Points, in no order, along strands that fork, close into loops and pass close to each other.
In the rows, 128 means zero.
Two points are linked if the straight distance between their rows is under 194. Some points are linked to none.
k_23: [168 183 137 128 154  89 157  86 125  98 118 119  87 157 114 135 146 134
 110 112 147 117 125 148 130 132 117 132 138 180 177 124  92 120 106 130
 106 147 132 135 126 129 136 129 130 154 152 116 123 123 112 100 113  85
 172 121 103 117 121 134 125 137]
k_302: [127 127 180 140 182 149 132 148 168 159 174 130 154 143 140 149 102 127
 172 138 184  97 152 116 110 119 170 117 121 124 124 138 160 139 110 126
 129 121 155 117  82 145  86 111 135 125 156 152  65 115 142 118 115 122
  95 164 117 141  82 126  99 121]
k_139: [105  41 129  87 154 151 113 102 176 140 153 111 123 122 144 143 188 131
 142 116 125 120  76 132 148 125 150  57 129 139 155  99 114 113 155 122
 135  76 111 108 154 114 151 146 115 134 100 135 112 169 134 153  85  91
 118 127 108 142 130 134 162 135]
k_690: [138  53 139  88 142 162 167 123 138 123 188 141 161 129 131 110 116  89
  87 107 120  90  90 113 113 126 107 112 147 104 131 114 144 151 118  92
 126  85  71 154  97 170 159 188 100 107 104 101 119 127 208 150 125  90
 107 140 141  99 117 149 183 157]
k_851: [108 152 152 180 145  48  92  83 129 157 190 114  97 127 103 128 113 141
 140 119 140 182 125 155  95 151 175  82  67 152 100  76 150  93 154 134
 125 120 140 109 109 134 112 138 121 119 145 141  71 131 122 115 119 174
 161 137 120 153 101 119  81 141]
k_142: [148 147 112 188 103 135 141 167 100 106 101 117 132 130 166 129 149 133
 165  92 115 107 169 141 128 130 123 150 169 113 100 106 142 105 109 165
 129 117 165 128  90 146 127 117 117  97 142 154 136 134 105 168 126 151
  89 128 128 160 111  92  72  96]
k_674: [136 146  93 105  93  68  95 119 108 108 107 103  79 108 124  88 145 191
 130 166 116 155 115 175 126 108 120 117  70 114 136 135 116  92 161 121
 154 182 152  89 150 132  85 138 150 136 109 130 118 105  97 124 120 121
 185 144 170 113 104 112  96 142]
k_750: [146 113 170 155 153 184 138 137 162 140 152 151 148 153 152 133  58 111
 161 136 215  66 170 115  96 120 118 112 136 118 137 143 149 123  58 131
 141 142 121 154  75 139 119 127 116 118 166 182  99 129 148 113 101 115
 122 128 123  96  94 115 101 153]
k_234: [162  98 173 122 158 147 139 117 150 162 140 205 167 135 109 126  84 124
 139 149 190  54 143 166 103 123 150  97 104  91 151 161  81 127  98 132
 139 152 134 125 143 130  93  99 159 132  85 152 144  93 144 103 108 104
  84 154  91 103 135 129 154 119]
k_138: [ 93  76 121 131 166 157 103 112 142 151 110 156 138  73 133 152 156 158
 139 158 163 113 140 111 136 121 157  98 151 108 140 158 118 133 115 151
 140 157 110 117 131  88 140  46 144 144 108 166 148 152  93 128  91 105
 126 148  52 151 176 171  80 108]
k_673: [146 170 136 171  74 104 162 169  72 116 130 110 127 132 127 146 113  84
 138  78  72 152 131 148 134 160 159 148 131 120  94  72 128 126 154 110
 109  83 155 126 165 146 124 180 109  86 145  96 139 106 106 167 141 140
  84 117 199 161 131  97 140 110]
k_485: [137  98 136 140 133 168 160 154 114 105 122 153 152 131 139  96  98 134
 135 124 158 100 117 121 144 110 109 113 124 105  94 157 152 181 132 121
 146 104 140 111 118 141 119 105 117 113 122 145 118  97 134 132 132 134
 120 144 146 126 105 148 128 105]
k_572: [ 98 130 165  99 128 153 129 196 150 179 152 103 135 116 120 191  86 110
 198 193 163 111 172  75 127 110 164 151 125 112 135 148 160 160 109 112
 164 141 151 142  95 157 111 116 139 126 171 117  59 138 158  92 119 133
  91 127 109 139  98 109 108 153]
k_504: [134 119 124 108  72 107 110 141  64 127 124 125 127  98 122 100 135 122
 143 114 105 112 197 117 123 109  80 163 150 149 151 121  97 150 108 109
  88 146  89 141 120 121 190 163  57 148 138 110 152 158  95 128 130 120
 146 132 135 126 164 139 102 143]
k_830: [176 203 109 107 131  61 132 109 103  93 111 134 107 112 118 130 147 127
 105 146 127 144 122 121 114 142 127 114 110 172 157  94 103 142 116 131
  99 173 148 111 138 113 142 139 113 125 119 135 155 102  91 100 104  86
 168 121 165 106 188 165 135 145]
k_520: [103 130 116  77 122 156 114 116 156 157 137 104 149 139 144  93 105 133
 120 119 117 148  90  92 137 121 100 152 137 139 133 159 119 142 133  86
 172 120 117 162 125 125 136 184 154 122 163  95 128 155 195  86 144 142
 119  81 139  94 130 122 169 139]
k_702: [ 91 117 109 135 130 149  75 130 159 132  81 129 120  87 158 145 161 179
 136 154 147 136 142  90 142 110 117 137 127 116 119 170 137 139 143 134
 140 148 147 130 138  65 145  72 138 138 146 181 152 142  81  84 120 140
 165 133 108 158 173 160  95 102]
k_957: [ 86 118  93  75 144 181 124 132 183 174 125  80 116 119 142 116 150 155
 133 140 122 153  88  73 146  93 103 161 152  96 133 203 132 112 123 100
 173 149 119 151 137 113 128 171 157 126 163 118 167 164 188  87 115  91
 127 120 102 129 135 122 155 117]
k_284: [145 134 150  97 137 162 104 159 151 143 159 103 151  93 155 155 154  86
 121 120 111 126 120  64 140 104 165 124 160 123 106 101 155 121 120 149
 133 121 144 120 140 166 126 185 142 114 123 112 102  93 156 126 122 109
  92  88 138 107 114 100 147 122]
k_147: [172 130  90 157 136 157 155 171  97  69  83 144 107 147 147 112 173 141
 124  99 126  82 163 126 144 100  80 152 159 113 138 155 119 135 130 164
  86 127 152 104  85 163 142 137 102 126 149 173 180 131 106 166 133 111
 106 154 129 141 105 124  83  89]
k_522: [137  81 117  98 134 169 158  99 131 119 149 118 136 154 149 116 154  69
  73  84  96 139  56 109 127 104 133 121 156 141 122 109 111 112 122 126
 108  76 104 129 155 177 162 184 115 133  97  78 140 126 171 129 102 113
 109 114 138 102 118 121 206 158]
k_166: [115 124 144 166 105 133 140 178  89 109 161  94 124  91 116 162  87  94
 126 114 138 120 205 138 112 131 130 115 136 173 153  90 105 144 132  92
 112 129 115 140 127 112 159 166 101 127 180 100 148 111  96 112 118 105
  93 159 157 181 121 141 156 168]
k_7: [152 155 157 125 141 129 130 121 121 131  98 199 133 124 145 130 148 128
 141 133 126 126 102 130 168 182 159 124 154 137 109 134 131 149 140 147
 100 107 184 147 176 103 120 102 159 149 111 162 125 104 146 109 160 139
 122  76 116 124 175 137 130 101]
k_35: [111 123 142  73  64 105 128 162  72 124 114 205 137 117 146  86 137 133
 144 117  93 113 145 142 104 132  90 136 139 127 141 112 106 155 119  93
 105 147  90 120 103 118 175 152  17 139  85 133 127 157 113 132 174 129
 145 138 159  89 149 137  68 161]
k_287: [136 143 157 148 123 168 154 185  99 156  99 145 131 136 153 135 104 129
 129 120 153 127 122 137 129 145 186 120 173 139 117 137 166  97  96 127
 130 137 148 185 120 122 128  77 122 142 139 106  73  91 123 116 122 107
 124 132 162 136  89 113 120 125]
k_53: [109 124 109 133 136 205 175 189  99 140  87 175 160 122 176 143  92 162
 146 170 141 109  93  97 127 134 144 127 171 118 105 160 174  89  72 134
 126 136 141 167 101 105 136  59 128 128 127 158  89 141 143 137 147 104
 130 124 156  88 107 134 102 110]
k_6: [135 136 102 125 130  80 156 119  92  93  96 118 134 140 101  58 161 114
  43 114  93 150 153 145 176 144  90 146 161 136 138 115  94 164 162 126
  87 122  96 149 154 120 118 121 131 145 132 116 204 117 118 121 146  84
 114 171 139 154 109 185 183 100]
k_401: [131  62 123 136 109 182 138  99 124 100 149 145 124 183 124 148 130  81
  86  84 111 126  64 118 112 129 117 110 129 140 128 126 125 108 119 143
 100  53 103 134 105 131 181 125 103 150  97  95 171 116 127 173 101 120
 100 159 149 156 127 142 181 128]
k_492: [148 142  96 142 119 139 137 142 101  63 145 119 129 116 162 153 143  91
  92  78  90 145 124 113 110 107  98 125 140 134 113 108 134 139 127 122
  99 112 135  80 120 132 177 169 111  84 155 135 173 109 102 152 122 108
 116 138 161 122 125 116 169 123]
k_631: [161 192 127 123 109 112 142 134 111  77  68 184 117 127 175  68 129 144
  91 132 120 136  90 151 167 153  92 120 133 122 102 163 125 158 145 118
 118 111 158 119 145  82 110 126 109 122 100 163 145  80 123 100 148 152
 158 121 191 100 145 142 161 106]
k_630: [131 156 120 145 144 110 142  83 134 143 111  86  82 125 130 156 137 137
  81  88 122 174  64 132 162 143 165 122 140 157 132 131 134  65 140 120
 117 135 142 166 160 108 124 124 181 138 149  90 101  88 141  99 106 111
 165 109 141 119 122 131 178 147]
k_992: [120 143 132 119 157 101 127  77 152 103 138 137 146 117  92  88 142 129
 104 135 122 133 128 107 126 137  84 139  99 137 141 128 126 162 143 132
 107 112 118 119 158 160 111 174 162 148 116 130 164 140 175  92 145 146
 125  91  69 102 151 110 140 108]
k_204: [ 96 139 114 158 140  74 115  97 114 114  91 108 127  95 103 118 140 140
 111 138 116 140 180 128 103 121 162 134 110 101 109 123 114 129 137 177
 135 167 136 107 143 121  95  86 157 133 107 138 120  99  82 122 112 160
 129 164  68 169 152 137  99 100]
k_647: [136 172 153 125 142 130 125 134 140 165 154  73 117 148 139 149 115 134
 116 126 149 151  74 121 124 126 148 123 116 161 134 116 164 103 144  97
 131 146 144 157 139 146 106 156 157 123 141  89  82  96 156 101 108 120
 159 112 148  95  87 109 137 156]
k_663: [107  87 144 127  77 100 110 133  92 133  88 149 121  92 132 166 118 151
 173 135 140  94 159 154 117 127 150 107 131 104 123 124  87 114 122 135
 176 156 106 130 196 109 167  50 119 130 107 143 121 145  93 101 111 145
 108 107  85 150 182 118  96 145]
k_910: [105  81 120 105 126 148  94  98 145 146 142 109 114 137 149 109 141 166
 113 120 120 141  64 160 100  66 126 114 124 114 133 152 119  88 106 155
 157 157 103 124 137 148 137 100 103 121  84  96 108 113 127 156  91  84
 173 167 145 117  96 113 143 166]
k_211: [146 167 173 140  68  81 132 173  91 139 135  95 104 108 134 157 139 107
 165 106  88 140 135 112 135 147 188 144 113 136 124  74 149 139 150 121
  88 122 155 108 149 170 118 162 118 126 135  78 104 116 119 125 140 160
 115 117 162 146 137  97 107 135]
k_739: [133 126 149 104 134 177 125 145 119 131 118 123 110  90 107 212 132 116
 137  88 119 140 111  77  79  66 170  89 137 127 167 129  99 119  70 141
 132 171 140  64 137 127 136 152 124 152  93  95 121  80 105 116  76 100
 108 172 100 118 133 102 160 151]
k_510: [118 131 146 147 138  93 139  92 116 114 116 158 124 138 101 116 144 109
 105 119 131  99 136 144 130 143 142 108 109 121 128 134 122 171 131 163
 112 127 124 120 147 141 118  70 162 139  83 133 170  79 101 122 130 148
 109 159  85 145 148 139 126  95]
k_476: [106 185 124 173 163  69 136 128 118  99 118  89  73 137 113 161 122 155
 137 114 118 160 159 129  93 141 185 114  85 132 120  92 145  83 140 158
 142 153 162  98 111 143  90 139 152 120 143 134  54 111 101 112  94 138
 148 147 120 175  98 109  78 134]
k_447: [138 130 124 128 136 121 105 155 166 151 154 117 164 133 139  99 141 140
 162 167 116  94 189 151 145 148 123 132 140 113 127 101 139  93 108 136
 127 161 156 123  92 150 105 190 123 137 156 167 104 172 133 151 144 108
  93  99 119 103 101  93 100 131]
k_29: [116  98 175  68 104 130  86 127 177 202 179  95 144 105 104 121 127  80
 153 112 123 104 171  96 163 154 147 137 142 140 168 113 132 167 132 116
 114 116  81 177 127 149 145 208 154 150 152 100 126 171 177  89 145 117
  98 111  82 118 131 101 146 151]
k_275: [115 130 173  62 111 122  87 150 116 186 162 123 125  68 158 120 134  79
  96  90  89 132 115 110 165 146 156 132 144 149 141 125 125 153 138 107
 102 130 107 168 147 156 134 252 126 136 119  96 125 130 168  80 159  98
 103  96 113 113 151  97 151 154]
k_386: [136 162 155  92 118 138 110 162 112 181 136 115 119 102 163 133 186 105
  84  83  94 163  92  98 125 108 180 136 152 137 116 143 123 116 127 125
 113 134 159 161 171 154 112 217 144 138 121  98 128  70 146  82 133  92
  89 114 139 106 157  96 163 126]
k_966: [ 89  86 114 131 111 148 124 123  98 115 130 125 129 133 129  96 107 124
  88 104 128 131  67 179 132 103 147  84 115 149 142 145 130 119 111 119
 157 112  87 141 114 126 149  77  88 120  82  86 104  88 104 176 105  95
 159 193 172 122  95 153 166 149]
k_646: [131  60 104 169 142 164 148 115 110 100 187 161  93 186 110 178 101  81
  95 117 142 100  92 156 115 164  97 103 119 145 140 148 131 138 119 137
  75  65 119 139  54 120 165 109  88 130 151 141 172 129 123 214 116 151
  95 189 133 155 117 150 139 122]
k_259: [129 124 135  87 178 118 142  76 147  95 155 108 123 133 129 143 167 123
 136 110 143 110 117  90 128 121 114 122 104 153 150  96 130 196 147  80
 125 114 102  71 134 170 112 159 152 160 144 146 135 132 160 106 111 126
 140 111  67 121  97 138 155 130]
k_332: [158 144  97 130 110 158 168 146 111  47  75 167 117 134 181  92 119 122
  57  99 139 143  86 131 168 145  72 109 142 117 100 154 133 160 138 117
 125  80 152 128 120 103 140 135 115  92 135 174 171 108 123 146 127 122
 135 142 198 123 100 177 182  97]
k_491: [152 179 175 131 120 101 133  90 114 109  84 196 117 124 161 117 143 120
  92 109 140 149  57 145 177 178 138 115 161 149  96 154 147 171 142 109
 112 122 153 158 162  92 123 104 120 140 126 162 136  89 165  82 150 190
 166  93 147 118 141 144 156  99]
k_346: [130 148 126 129  69 131 148 184 107 182 103 158 162 133 117 132 108 113
 156 177  96 141 133 120 138 167 129 166 170 135 123 132 116 116 139 139
 142 147 137 180 155  78 170  86 122 137 120 112 114 176 123 118 176 133
 121  85 157 100 178 125 122 145]
k_797: [157 121 160 124 165 172 136 142 145 173 137 171 171 125 137 120  57 128
 141 158 206  84 173 133  97 109 146 117 134 106 120 177 136 130  88 160
 156 184 136 165 131 128 103 102 160  95 106 160 122  89 147  86 136 129
 106 122 119  95 127 122 112 153]
k_859: [122  80 107 140 115 139 139  79 122  80 153 135 129 162 111 101 122  97
  67  91 112 152  53 171 139 133 108 100  94 151 148 144 112 131 120 152
 121  74 104 127 138 116 149 111  99 109  85  84 158  82 126 184 133 140
 112 205 174 148 128 133 173 122]
k_881: [123 136 103 123  93  62 103 142 102 108 111 106  92 125 110  79 161 186
 153 133  96 146 176 167 122 115 126 149 115  93 119 103 112  83 134 126
 130 179 117 111 129 145 103 148  96 125 137 116 129 147 112 140 150 120
 149 136 120 135 127 116  71 121]
k_958: [119 139 133 134 153 153  97 127 149 129 142 105 114 114  96 198 117 122
 144 157 146 140 122 111  76  62 143 119 119 127 165 129 105 100  78 140
 153 156 124  79 109 116 119 114 141 132 120 103 116 112  85 128  80  90
 126 134 125 147 145 130 136 144]
k_159: [129 110 112 176  61  92 137 144 105 141  86 164 137 132 147  64 126 141
 128  94 111 139 202 163 167 178 108 142 151  91 109 127 131 161 144 112
  98  73 107 174 140  87 113 147  62  85  99 170 212 134 113 168 178 183
  93 131 174 138 163 132 103  90]
k_92: [129  99 140 113 191 162 150 106 175 101 144 130 154 139 139 168 134  91
 153 115 167 102 123  88 135 131 121 115 124 146 133  95 145 191 135 116
 149  82 122  78  90 145 108 116 130 143 120 174 107 129 131 149  90  95
 126 106  89 138 103 181 159 127]
k_845: [129 122 125 128 137 191 154 191 126 149  98 178 172 133 114 128 109 129
 180 184 146  84 148  99 140 130 131 174 172  89 122 182 129 138 106 136
 130 147 156 143 107 134 131  74 145 132 123 167 103 174 153 136 152 117
 106 106 110 115 128 137 118 110]
k_707: [ 76 150 124 166 143 122  98 155 130 133 148  83 133  77 103 127 109 133
 132 164 128 154 175 107 128 113 141 150 112 156 100 131 128 166 141 106
 143 126 146 136 110  90 114 119 147 120 168 134 116 116  77  98 136 156
 128 149 154 176 135 157 118 119]
k_171: [152 111 130 135 164 151 121  96 184 143 149 103 124 141 162 169 170 121
 123  91 142 122 106  98 127  99 167  94 121 127 122 106 140  88 137 148
 132  83 153  92 126 150 110 168 162 129 146 135 115 116 170 141 110 112
  98 115 108 117 110  77 128 112]
k_604: [140 151 121 104 144 138  60 144 165 153 172  95 113 116 108 183 147 138
 135 181 134 173 113  96 108  98 102 110 109 134 133 128 132  86  97 134
 160 181 149  98 110 111 132 175 143 109 128 110 125 121 117 135  94 104
 138 106 144 122 127 103 136 169]
k_8: [ 84 116  81 138 172 139 130  79 171 115 119  78  86 155  69 140 149 164
 118 136 126 153 123 122 133 121 115 129 131 125 146 140 129  76 122 157
 164 135 121 102 155 121 134 112 181 161 173 103 134 163 137 119 122 119
 168 131  65 147 119 116 119 102]
k_48: [138 124  95 166  91  88 120 110 137 107 113 112 148 128 107 143  86 133
 164 177 130 118 183 156 132 159 100 150  91  82  99  95 112 112 147 163
 151 130 140 118 164 115 131  87 166  98 108 129 147 162 102 137 144 197
 134  77 138 138 191  99 106 120]
k_46: [121 103 112 174 103 137 117 153 109 133 117 150 133 142 122 127 104 129
 147 138 131  91 119 171 125 160 121 126 130 119 124 150  89 105 112 165
 133 107 135 129 130  66 157  69 111 118 103 126 156 128 102 166 109 131
 113 139 147 154 146 126 126 107]
k_566: [159  93 111 105 201 162 141  71 197 109 159 124 166 176 131 174 139 101
 139 108 156 114  90  96 126  89 138 102 117 111 124  94 154 142 130 140
 158  83 123  78  93 183  92 150 163 134 102 157 140 107 181 185  85 110
  91 135 103 112  81 127 162 119]
k_175: [149  84 119 170 123 137 125 124 116 129 191 176 132 154  98 140  81  88
 131 145 145 103 140 159 126 164  73 115 106 130 142 141 132 174 125 131
  67  88 111 137  98 122 157 129  97 114 131 164 191 162 111 185 138 182
 108 166 125 134 170 133 110 131]
k_632: [113 105 178 128 132 160 142 104 129 156 118 154  72 109 127 194 115 134
 137  87 145 132  68  76  73  68 183 117 112 132 159 151 131 105 109 123
 118 144 101 105 147 141 136 110 124 151  98  48 104  85 112 100  76 133
 165 155 116 116 128 108 163 168]
k_436: [166 141 127 111 141 129 129 118 163 192 165 111 183 138  99 126 104  93
 150 142 166 106 200 107 100 149 101 166 168 142 143 108 138 145  95 169
 111 158 105 187  94 147 129 141 159 121 154 145 130 176 157 130 160 125
 111  75  67  85 116 119 126 150]
k_812: [ 94  75 180 107 169 156 139  95 153 136 131 150 119 131 142 196 112 110
 131 100 169  99  82  81 101  92 174  80 116  98 148 133 150 145  86 132
 161 121  75 104 131 136 129  79 108 151  87  99 120 101 127 115  83 142
 132 156  88 135 130 149 140 154]
k_218: [168 123 102 130 129 154 169 162  97  38  96 162 100 150 167 144 163 108
  93  66 110 119 113 123 136 140  69 123 129 124 129 121  98 115 116 147
  95  83 146  95 107 126 166 135 102 103 144 170 173 137 113 172 126 102
 110 124 157 132 109 146 157  89]
k_651: [147 137 123 127 135  97 144  88 135 101 124  94 105 161  95  75 138 166
 110 121 139 120 149 165 126 125  91 130 134 159 162 118 115 100 126  93
 116 154 109 138 138 147 124 186 129 159 183  91 121 141 171  94 140 118
 163 121 104 131  93 122 135 149]
k_243: [124 170  97 104 148 168 171 124 165 162 108  91 123 145 122 182 134 111
 130 128 143 156 115 108 147 145 124 167 165 155 129 133 139 111 133 140
 163 151 100 155 123 129 133  57 184 124 153  98 140 159 129 118 140 105
 146  82  93 113 111 150 159 121]
k_90: [123 112 157 118 162 129 102 132 166 142 175 135 142 136 116 129 134 152
 176 180 150 106 143 154 125 121 142  90  83 110 128 116 143  96 149 111
 136 144 175  76  89 137  84 151 133 143 148 173  69 133 149 132 121 112
 110 147 110 118  79 111 115 120]
k_251: [ 95 114 126 130 132 182 145 205 140 163 137 102 173 119 101 147  61 115
 174 174 138 108 152  86 106  98 138 178 154 100 108 158 152 136 111 126
 166 152 130 132  92 160 135  66 136 102 160  89  79 163 147 122 137 129
 113 122 124 110  98 121 122 128]
k_163: [144  77 190  68 150 144 139  93 144 145 123 173 156 128 123 149 111 112
 122 121 190  64 102 137  77 101 153  78 103 104 163 142 104 145  90 124
 166 159  86 121 152 164 127  65 131 162  79 129 122 103 140  99 104 120
 108 128  59 104 126 130 159 164]
k_442: [161 139 142 143 122  86 148 159  99  95 152 129 133  96 167 137 135  92
 120  53 104 153 152 135 110 131 134  99 111 110  97  91 136 143 161 141
  92 120 147  94 128 169 129 184 124  79 145 143 157  88 110 182 151 109
  77 138 163 145 104 101 130 122]
k_143: [131  76 156 143 135 172 184 152 120 110 182 135 171 141 124 122  86  92
 119 124 130 115 112 102 123 123 106 125 124 118  99 130 163 193 150  82
 105  57 123 137 110 168 123 169 119 107 152 123 126 133 181 164 137 135
 100 154 151 128 105 148 156 114]
k_27: [118 183 108 147 158 145 120 126 148 111  93 141 124 102 144 169 151 149
 129 165 139 151 120 105 167 151 135 129 159 127 111 153 140 128 143 138
 142 144 162 145 150  77 114  63 193 145 141 183 135 119 110  89 122 138
 147  75 112 132 162 150 126  97]
k_568: [108  73 109 116 114 166 161 143 103  76 103 149 145 117 167  79 124 136
  59 100 123 129  83 119 154 109 104 120 134 126  83 170 151 169 141 106
 139  92 115 158 135 111 147 111  93 113  94 163 157  98 138 121 116 123
 124 178 165 138 136 177 174 108]
k_986: [133 165 124  94 117 139 132  90 146 113 116 144 168 143 125  89 120 128
 106 122  99 130 102  92 144 132  58 204 126 144 133 165 140 163 137 109
 115 124 115 132 133 134 123 156 143 123 120 112 162 160 185 105 170 175
 159  61 119  89 157 118 158 125]
k_821: [109 124 159 147 125 136 112 163 109 192 144 131 123 105 121 159 129 123
 140 120 126 127 119 153  97 105 210 145 136 120 120 144 129  98 120 129
 116 174 145 168 148 138 111  90 135 136 117  82  87  91 116 125 133 124
 123 151 110 126 118 101 112 133]
k_403: [143 101 115 162 100  95 123  98 130 130 119 153 126 147 104  64 145 141
 128 131 107 145 187 155 154 168  85 161 142 127 135 120 122 158 172 113
  83  76 114 160 138  98 140 151 106 140 149 167 205 173 121 171 180 171
 122 141 125 162 168 153  91 100]
k_454: [ 90 139  86  90 158 153 105 128 179 125 116  91 115 134 107 131 157 196
 140 168 119 156 149 107 134  80 106 141 116  95 152 175 125  86 130 131
 185 179 143 106 146 116 109 183 164 133 179 117 142 146 146  81 116 114
 140 124  90 135 109 101 120 108]
k_969: [117 102 123 121  83 102 106 113 100 147 117 145 148 124 102  53 132 160
 143 150 102 121 194 146 143 123  87 174 129 138 157 134  94 147 149 102
 108 126  85 152 159  94 145 151  66 154 130 113 172 190 111 124 170 175
 141 139 147 132 179 121  76 141]
k_113: [133 140 108 153 117 131  87 161 121 140 138 110 129 142 183  94 153 152
 158 118  99 132 153 162 146 150 130 125 165 122  85  85 160  96 125 141
 113 119 165 142  92 149 100 166  90 105 157 169 101 167 113 179 182 128
 103  99 157 127 103 101  58 113]
k_91: [132 125 115 185  95 118 129 129 125 154 115 144 157 134 110 148  69 130
 174 180 153 117 169 191 130 178 128 115 124  82 113 125  85  78 122 159
 152 126 163 129 167  68 130  68 167 120 108 152 142 143  97 137 131 156
  88 111 135 140 163 120 117 121]
k_431: [158 158 102 158 132  78 132  71 124  95 109 126 128 150 104  52 120 157
 120 145  96 159 132 163 150 167  90 137  82 137  93  76 173 140 168 108
 107  97 113 110 133 135  97 140 111 102 117 146 152 155 129 155 169 212
 176 133 147 126 118 141  92  99]
k_136: [153 162 107 178 118  90 131  85 137  94  81 131 137 143 106  92 122 127
 116 166 115 143 144 144 153 172  95 161 128 106  97 103 140 150 160 155
 124  97 147 128 138 136 100  70 150 109 104 122 148 133 137 171 176 196
 162  96 145 131 150 118 113 110]
k_355: [ 92 138  98 163 149  67 110 124 116  82 100 107 106  95  92 108 138 147
 140 162 120 137 208 127 142 139 143 132  90 119 105 109 116 132 164 136
 141 130 144 102 130  90 115 128 166 134 172 161 122 139  63  93 106 155
 144 137 110 195 146 160  88  86]
k_298: [116 142 139 153  87  42 114 158  80 157 130  81  96 135  99 123 141 136
 158 119  80 166 148 158 134 141 168 151 102 130 109  82 118 141 159 125
 136 150 117 110 139 150 100 138 112 137 137  92  81 128 105 138 131 144
 140 142 149 159 114 135 115 115]
k_558: [159 190  99 106 139 115 106 157 123  97 141  88 138 125 115 154 139 114
 136 176  93 139 111 114 117 126 118 108 116 143 136 111 107 100 118 126
 143 163 168 112 137 115 129 168 133 121 105 107 128 113 108 125 105  83
 128  86 184 111 161 117 158 140]
k_338: [138 138 147 186 142  71 128  88 121 133 160 123 137 148 121  94 119 132
 124 115 114 175 123 174 110 156 130 107  87 138  99  79 174 126 170 112
 106  86 137 114 112 141  95 164 123  90 145 140 116 137 131 159 170 183
 135 155 141 150  94 113  78 102]
k_661: [ 84  75 142 121 111  88  78 128 148 149 100 127 121  86 129 135 169 156
 162 148 133 110 172 132 124 125 160  90 139 102 133 111 118 104 102 127
 146 147  85 105 137 107 151  61 113 133 115 169 114 180  88 123  99 135
 125 118  54 153 150 127  68 156]
k_576: [ 86 128 117 152  81 118 113 167  70 122  79 164  95 102 118 175 120 125
 145 119 133 120 139 135 114 133 162 121 144 118 126 156  81 100  99 152
 138 133 137 131 129  59 177  41 100 141 115 126 131 121  71 117 107 144
 125 129 111 148 178 134 111 125]
k_453: [109 179 117 124 150 167 160 137 161 176 145  73 139 154 146 169 109 110
 127 137 165 152 104  90 144 141 125 164 133 188 145 133 167 121 131 114
 159 119 113 167 100 130 123  89 156 129 168 109  74 136 146 124 131 104
 164  90 132  93  65 151 125 168]
k_330: [ 83 157  80 103 173 121 158  89 165 135 109  81 103 147 102 137 140 142
 115 152 139 149 106 123 165 162 119 139 112 161 130 152 137 138 161 111
 161 133 119 140 126  97 112  63 199 178 174 112 112 161 151 120 139 134
 170 105  76 131 103 164 154 108]
k_541: [102 150 160 173 149 103 127 139 123 152 141  91 101 118 132 177 130 119
 136 107 116 141 139 129  97 111 222 132 118 135 114 114 126  93 143 157
 126 140 163 123 126 137 109 146 158 147 143 108  89  88 110 116 114 104
 108 165 123 163 112  91 135 112]
k_43: [139 151 100  53  97 110  88 123 114 134 130 142 124 143 141  87 125 178
 133 161 106 137 112 178 114 134  77 150 117 128 170 133  87  86 137 121
 128 162 100 127 144 122 131 140  85 135  56 116 107 155 124 129 155 117
 170 109 173  78 153 133 107 192]
k_609: [162 154 115  92  79 121 132 113 132 109  98 126 128 161 113  84 106 161
 130 151 128  94 145 182 133 112  63 152 119 118 163 158 102 101 127 124
 134 146 119 125 154 133 125 138 125 142 127 100 122 164 141 105 143 122
 158 121 130 110 129  91 114 163]
k_34: [132 136 137  66  92 112 109 134 103 142 120 183 181 127 148  60 114 136
 115 149 111 132 125 139 125 122  96 143 144 139 149 132 131 148 138 105
 113 149  85 170 106 109 146 168  62 127  57 136 112 168 149 125 166 149
 144  94 165  88 166 153 116 164]
k_297: [150 116 110 117 103  81 103  85 111 108 146 105  64 153 134 108 163 163
 112  90 116 144  80 172  96 106 111 111  73 135 144 126 110  99 126 113
 127 171 120  91 133 146 125 145 107 107 109 116 103 122 126 163 113 100
 190 149 159 129 108 119 129 166]
k_387: [141 178  97 134 133 108 124 100 128 103 132 101  96 118 101  91 164 140
  91 146  78 171  98 107 148 103  98 206 117 177 105 137 140 187 169 112
 104 101 106 123 101 165 113 100 144 144 149 100 156 133 111 136 169 159
 187 143 140 118 134 169 116  99]

A fork is a point with three links, a tip a point with one. Leave the first point through the second and follow the links. Name the first fork or tip that comes.
k_647, k_453 -> k_29
k_136, k_48 -> k_332
k_492, k_442 -> k_401
k_851, k_476 -> k_302
k_163, k_812 -> k_159
k_986, k_520 -> k_630

A piece is two or more points that can be reached from each other along the links. Count, over all rows, the pieces, the separate loops (a circle has one, a figure eight two, a Y none), the forks (points with three links) and the tips (points with one).
pieces -> 3
loops -> 2
forks -> 4
tips -> 6
